Points on a hilly landscape, in no order, each with its height.
From any point a ball takes the steepest step (drop divided by distance) to one of its 2 nearest points. It stops when none of these is lower. Distance is the straight distance between rows; heights are no part of it.
boze (h 880): [0 -18 -2 8 9 -27 10 -2 11 -4 0 -9 6 10 9 -14 -5 -10 8 -3 14 -4]
Ved (h 400): [7 27 5 1 -17 -11 2 13 -19 3 -3 -4 -14 -2 -21 20 10 10 11 14 -13 1]
buf (h 240): [6 31 7 -7 18 8 -7 -19 -26 22 14 -12 -6 18 -16 -3 -13 23 -11 2 4 -21]
limop (h 263): [4 12 -4 8 -10 -4 15 -9 12 -4 -11 -25 1 3 10 -10 21 14 18 3 9 -7]
Robuz (h 234): [-19 0 20 0 4 10 -13 -1 9 13 7 -8 20 0 21 -4 9 -20 -17 1 5 -13]
Vig (h 325): [11 18 12 -3 26 8 -9 -23 -18 22 7 -7 10 10 0 -3 -2 0 -11 -1 19 -20]
kif (h 344): [-9 -17 19 2 10 24 -19 0 9 10 12 10 16 10 25 -14 -9 -24 -9 -6 9 -3]
neleb (h 748): [-11 -27 0 13 -3 -6 7 -10 20 -21 -7 -4 1 0 0 -12 -7 10 11 -10 -3 9]
zudo (h 442): [12 22 -3 4 14 -2 -9 -5 -19 13 -10 13 -8 -2 -20 8 -26 13 3 -10 9 -15]
Numal (h 852): [-23 -17 3 -4 7 -8 -8 -10 6 5 11 1 -1 2 4 -6 -40 12 -1 -12 -1 -1]
nufi (h 824): [1 -2 2 -10 23 -19 -7 1 -12 15 -1 26 -1 -9 5 2 -36 10 4 -8 5 20]
rut (h 783): [4 -13 -13 -6 -3 14 -7 -8 2 8 11 3 -3 24 12 -14 -23 13 -2 -18 3 2]
Far (h 328): [15 17 3 -6 8 -8 -3 -3 -14 0 6 -3 7 -15 -9 11 8 -6 -2 9 -1 3]
Bifo (h 585): [9 -15 7 20 -9 2 10 1 1 -4 -23 16 -5 9 -12 13 28 -9 6 -1 5 6]
zop (h 507): [-9 9 12 10 -14 7 -6 -9 0 18 -24 19 -6 1 -15 11 -15 28 4 -11 -11 2]
Vun (h 839): [-15 -15 -5 -11 17 -18 -4 0 -4 -1 13 15 -9 -12 -3 4 -55 8 5 -7 -2 11]
Tir (h 385): [7 14 25 2 30 9 -19 -16 -14 28 -6 15 15 -5 8 3 -9 -6 -9 -5 17 -6]
vodeb (h 832): [6 -4 5 12 -11 25 3 -23 3 13 3 -13 1 31 8 -17 10 -10 -16 -12 2 -17]
Gosod (h 266): [19 19 -17 -16 4 -12 -4 18 -25 11 10 3 -5 0 5 8 -5 -14 -4 2 10 -1]
tatu (h 413): [-9 -13 -1 7 -1 29 -11 -6 15 -3 -2 -5 3 7 19 -20 -7 -4 1 -17 11 -17]
ranek (h 33): [-5 5 0 -6 4 -21 12 18 5 7 -5 -1 10 -10 10 3 23 -35 -10 14 9 -7]
Vek (h 713): [30 13 -19 -6 -1 -8 -2 9 -16 -13 19 -4 -13 11 -15 -2 -23 20 9 6 -17 15]
tidet (h 233): [-21 -5 14 14 -19 11 5 1 25 1 -14 -14 8 3 20 -8 24 -12 -1 0 -1 -11]
nilur (h 133): [-7 -30 -6 6 22 -5 -2 15 1 -18 -12 30 -9 -20 -1 12 -21 -14 12 -7 15 12]
Sose (h 408): [0 30 1 -8 4 -9 4 8 -5 -13 5 -19 5 -33 -12 8 15 -5 -1 24 -11 -6]
Dufu (h 500): [-12 -17 8 2 1 -18 5 20 -4 -13 -14 19 -9 -11 -12 23 29 -4 0 11 0 17]
tum (h 345): [13 32 -5 -5 -10 -10 -5 14 -25 8 11 -10 -19 8 -16 6 -11 11 6 10 -10 -8]
Zepe (h 403): [9 21 -7 -9 10 -1 -18 12 -24 6 -3 17 -8 -17 -9 14 -22 9 6 -4 1 4]
Gepo (h 434): [7 32 -12 -22 -6 12 -5 8 -9 -9 28 -27 -4 -5 -6 -9 3 12 -10 20 -18 -10]
mukig (h 612): [6 -32 -1 26 -7 5 12 -2 10 -16 -21 16 -9 14 -9 -1 9 -8 6 -13 1 8]
poti (h 431): [7 -16 -2 -6 8 11 -11 8 3 5 10 14 11 1 21 -5 -6 -29 -4 -3 12 4]
liv (h 232): [-7 3 -2 -11 10 27 -19 -14 -1 2 14 -9 6 3 4 -12 -11 20 -12 -11 0 -12]
Zav (h 662): [14 3 -24 -7 -9 -4 15 0 14 -20 10 -21 2 1 3 -16 7 6 5 5 -4 0]
kavi (h 632): [-6 -16 -8 -15 9 -28 3 14 -6 -10 11 11 -7 -11 5 7 -17 1 9 3 -2 28]
rimup (h 452): [-3 -12 4 6 1 0 -2 -1 4 -21 -12 13 1 -18 -19 13 5 12 8 -1 -12 17]
somut (h 169): [-5 20 -16 -7 -12 -6 17 18 16 8 -8 -14 4 -6 6 -3 26 -21 -6 13 9 -22]
Tesur (h 508): [9 5 10 13 -1 9 -2 -18 2 1 -21 15 3 -6 -22 9 -3 22 10 -5 -8 9]
mapi (h 346): [19 10 -15 -7 -6 6 -8 7 -15 3 3 8 -5 4 -5 9 -9 6 3 -7 0 3]
tev (h 875): [4 25 11 -1 5 14 3 -20 2 6 8 -24 22 -14 2 4 26 -7 -10 19 4 -13]
Depin (h 811): [9 -13 9 8 2 16 -6 -23 5 15 7 0 8 29 9 -19 -9 2 -9 -14 2 -2]
Rav (h 794): [-16 -15 13 -1 2 -22 -1 -2 6 9 -8 18 0 1 1 5 -18 25 12 -3 -6 25]
fof (h 774): [-7 -10 16 14 4 -16 3 -16 13 4 -13 1 4 6 -3 -6 -9 21 14 -7 0 8]
nebu (h 430): [0 -2 10 0 17 6 -19 -7 -9 22 -4 26 7 -1 -3 6 -28 -3 -10 -13 6 -4]
gos (h 861): [6 22 8 6 -11 28 10 -32 -1 9 8 -27 10 6 -7 1 25 1 -13 10 -4 -16]
bula (h 463): [-13 4 9 -5 4 19 -23 -3 -10 27 3 10 2 11 7 3 -13 0 -15 -15 9 -17]
kerip (h 455): [9 2 2 3 -8 -13 9 11 -12 -11 -9 9 -9 -5 -24 23 25 1 5 12 -10 13]
momut (h 235): [4 20 3 -15 21 -7 -10 -2 -14 2 12 -11 12 -24 9 -2 -1 -6 -11 5 4 -3]
Getub (h 110): [19 40 8 -5 21 -2 -9 -12 -31 14 14 -5 -11 3 -26 0 -25 23 -3 13 -5 -10]
Tef (h 347): [-5 19 -11 -17 -21 7 -1 13 7 -10 12 -19 2 -15 2 -2 15 6 -4 12 -19 0]
Busu (h 250): [-17 -34 -2 6 5 -6 0 11 9 -4 -12 33 -13 -2 2 10 -27 3 17 -9 7 17]
Nosi (h 171): [-12 -20 9 5 6 -31 15 16 8 -7 -8 4 5 -4 2 6 23 -29 -5 12 7 4]
lol (h 75): [-5 15 -7 -15 10 15 -12 -2 -4 -1 12 -16 5 -8 4 -7 -3 1 -14 -3 8 -24]
bal (h 810): [-4 -4 13 -5 14 -25 -4 9 -10 16 -17 35 -3 -8 -1 16 -11 12 10 -1 2 26]
Fek (h 601): [-14 -20 -11 -15 1 -23 10 24 2 -22 9 7 -6 -18 3 11 6 -8 3 13 -6 23]
zes (h 378): [-25 -39 10 12 -11 -4 11 12 22 -15 -8 9 -2 3 7 0 17 -16 0 3 -4 12]
Numut (h 496): [8 -2 -6 -16 9 -19 8 -1 3 -13 20 -12 18 -14 0 -7 7 -17 -13 15 -9 9]
lura (h 669): [10 -6 -16 -3 0 -22 6 14 -7 -22 6 5 -14 -1 -15 6 -12 14 13 5 -11 21]
rik (h 499): [1 22 -23 -31 -1 14 -3 8 -8 0 31 -27 -8 13 6 -19 0 14 -16 8 -5 -19]
fes (h 267): [0 24 -21 -14 -16 -6 12 26 6 -9 -1 -15 -6 -14 -1 -1 17 -2 4 15 -5 -10]
feni (h 847): [9 10 -3 -1 -17 28 7 -26 -6 8 14 -24 -2 26 -4 -11 15 1 -24 -4 -12 -16]
gamam (h 560): [3 -10 19 17 7 -7 11 9 5 -1 -23 13 4 -1 3 11 41 -17 10 13 18 4]
muro (h 415): [8 3 6 0 6 -15 10 -6 5 -10 1 -11 15 -13 -4 3 22 -6 0 15 -3 8]
tife (h 712): [0 -11 -16 -3 1 -7 3 -6 12 -21 9 -15 1 -2 6 -16 -17 16 11 -8 0 5]
kav (h 502): [-14 -27 27 20 12 3 -9 13 9 6 -15 30 4 4 11 0 -5 -27 11 -6 12 5]
zafed (h 562): [-6 -13 -19 -13 -11 -11 13 16 13 -17 14 -5 2 -7 0 -1 5 -15 -7 10 -12 7]
Vogu (h 265): [18 39 4 0 7 -12 5 -7 -28 14 12 -16 -8 3 -19 9 -1 3 4 19 2 -12]
zivon (h 395): [3 2 4 4 -5 6 16 2 18 -14 -14 -5 14 -18 0 6 45 -10 3 19 0 5]
riri (h 524): [-8 3 -7 2 -28 8 2 -10 -3 -3 4 -14 -22 15 -8 -10 -15 23 -5 -15 -26 3]
kegu (h 109): [19 21 -1 12 -10 13 14 -25 -2 1 -10 -16 1 3 -3 2 20 20 20 5 6 -1]
kef (h 343): [-5 -7 -11 8 -10 14 -6 8 8 -6 -16 2 -4 -4 10 -1 0 -1 12 -15 12 -12]
Kefa (h 422): [15 -12 -6 1 -5 5 -2 1 1 2 2 9 7 10 5 1 5 -13 0 -6 4 6]
gisiz (h 485): [-6 13 15 5 -8 17 -14 -14 -7 31 -11 11 0 13 -7 10 -9 15 -9 -14 -1 -11]
Les (h 474): [15 8 -17 6 -22 18 11 -21 -1 -6 0 -20 -16 18 2 -17 2 21 0 -15 -11 -1]
repu (h 259): [1 -20 -19 4 11 5 -4 17 8 -18 -10 15 -4 -12 14 -1 -13 -12 17 -11 21 0]
dela (h 534): [-2 -10 25 13 11 -3 -7 6 0 8 -23 26 7 -6 3 14 16 -11 9 2 11 12]
Mivu (h 342): [-9 5 10 -2 9 40 -18 -16 5 10 3 -12 10 9 18 -15 8 5 -12 -8 12 -24]
femig (h 446): [-21 -23 2 4 -25 5 5 0 14 -15 -1 -3 -2 -4 -3 5 11 -2 -6 -3 -23 12]
Rudu (h 138): [-14 6 23 14 -10 9 -3 -16 7 12 -6 -16 13 3 4 6 18 -6 -12 0 -4 -13]
Ranip (h 331): [-4 -25 -9 7 2 -5 2 6 1 -12 -7 27 -11 -4 -21 15 -27 3 5 -11 -8 14]
Vumed (h 487): [-17 -8 3 0 -27 9 -6 -4 3 -2 1 1 -8 0 -8 7 -6 15 -4 -10 -27 12]
barif (h 469): [-7 -20 11 13 13 3 -13 3 0 6 -9 24 3 -5 -3 6 -21 -27 -3 -13 11 -7]
mafu (h 165): [6 17 -10 -17 11 -27 9 20 -14 9 4 -4 2 -17 15 0 7 -26 -9 10 13 -4]
sosi (h 294): [-14 -34 9 11 8 -9 12 23 21 -17 -10 16 2 0 15 -8 23 -27 9 11 14 10]
dum (h 399): [-3 -7 10 5 11 -15 -4 1 -8 -7 -10 23 0 -18 -28 19 -11 2 -2 1 -13 14]
biz (h 610): [18 23 -27 -9 -23 2 18 8 1 -9 15 -26 -12 12 -5 -13 9 6 -2 12 -14 -8]
Mar (h 315): [-9 -8 2 1 -7 4 1 11 19 -8 -10 -1 11 -12 15 0 24 -14 4 6 3 1]
getiv (h 643): [3 -24 3 23 -11 1 15 3 18 -6 -15 2 -1 19 6 -11 18 -24 6 -5 9 -6]
bef (h 865): [-16 -2 5 -3 8 -18 -5 -5 2 6 10 -16 5 3 8 -10 -13 -1 -4 -4 7 -13]
Pizo (h 561): [8 9 -21 -17 -22 10 5 1 0 4 20 -20 -6 20 11 -14 5 8 -8 0 -9 -3]
Nuvo (h 750): [13 -1 -23 -5 -8 -1 1 -2 -5 -6 14 -4 -14 20 -3 -10 -30 27 8 -12 -8 9]
Sib (h 382): [8 5 -6 7 -18 17 13 -20 13 -1 -3 -24 0 15 18 -23 18 11 3 -7 0 -4]

Call two points neighbours if one is among the 2 nearest of the other. Go from one point of each pair to the other, from neighbour to neighbour, staying as low as possible. Name the highest point that can't be avoided.
Rudu / kegu: riri
lol / nilur: tatu
ranek / Getub: Dufu
Rudu / lol: muro

For each start below, name the point where the ball stops.
Numal: ranek
boze: ranek
kavi: lol
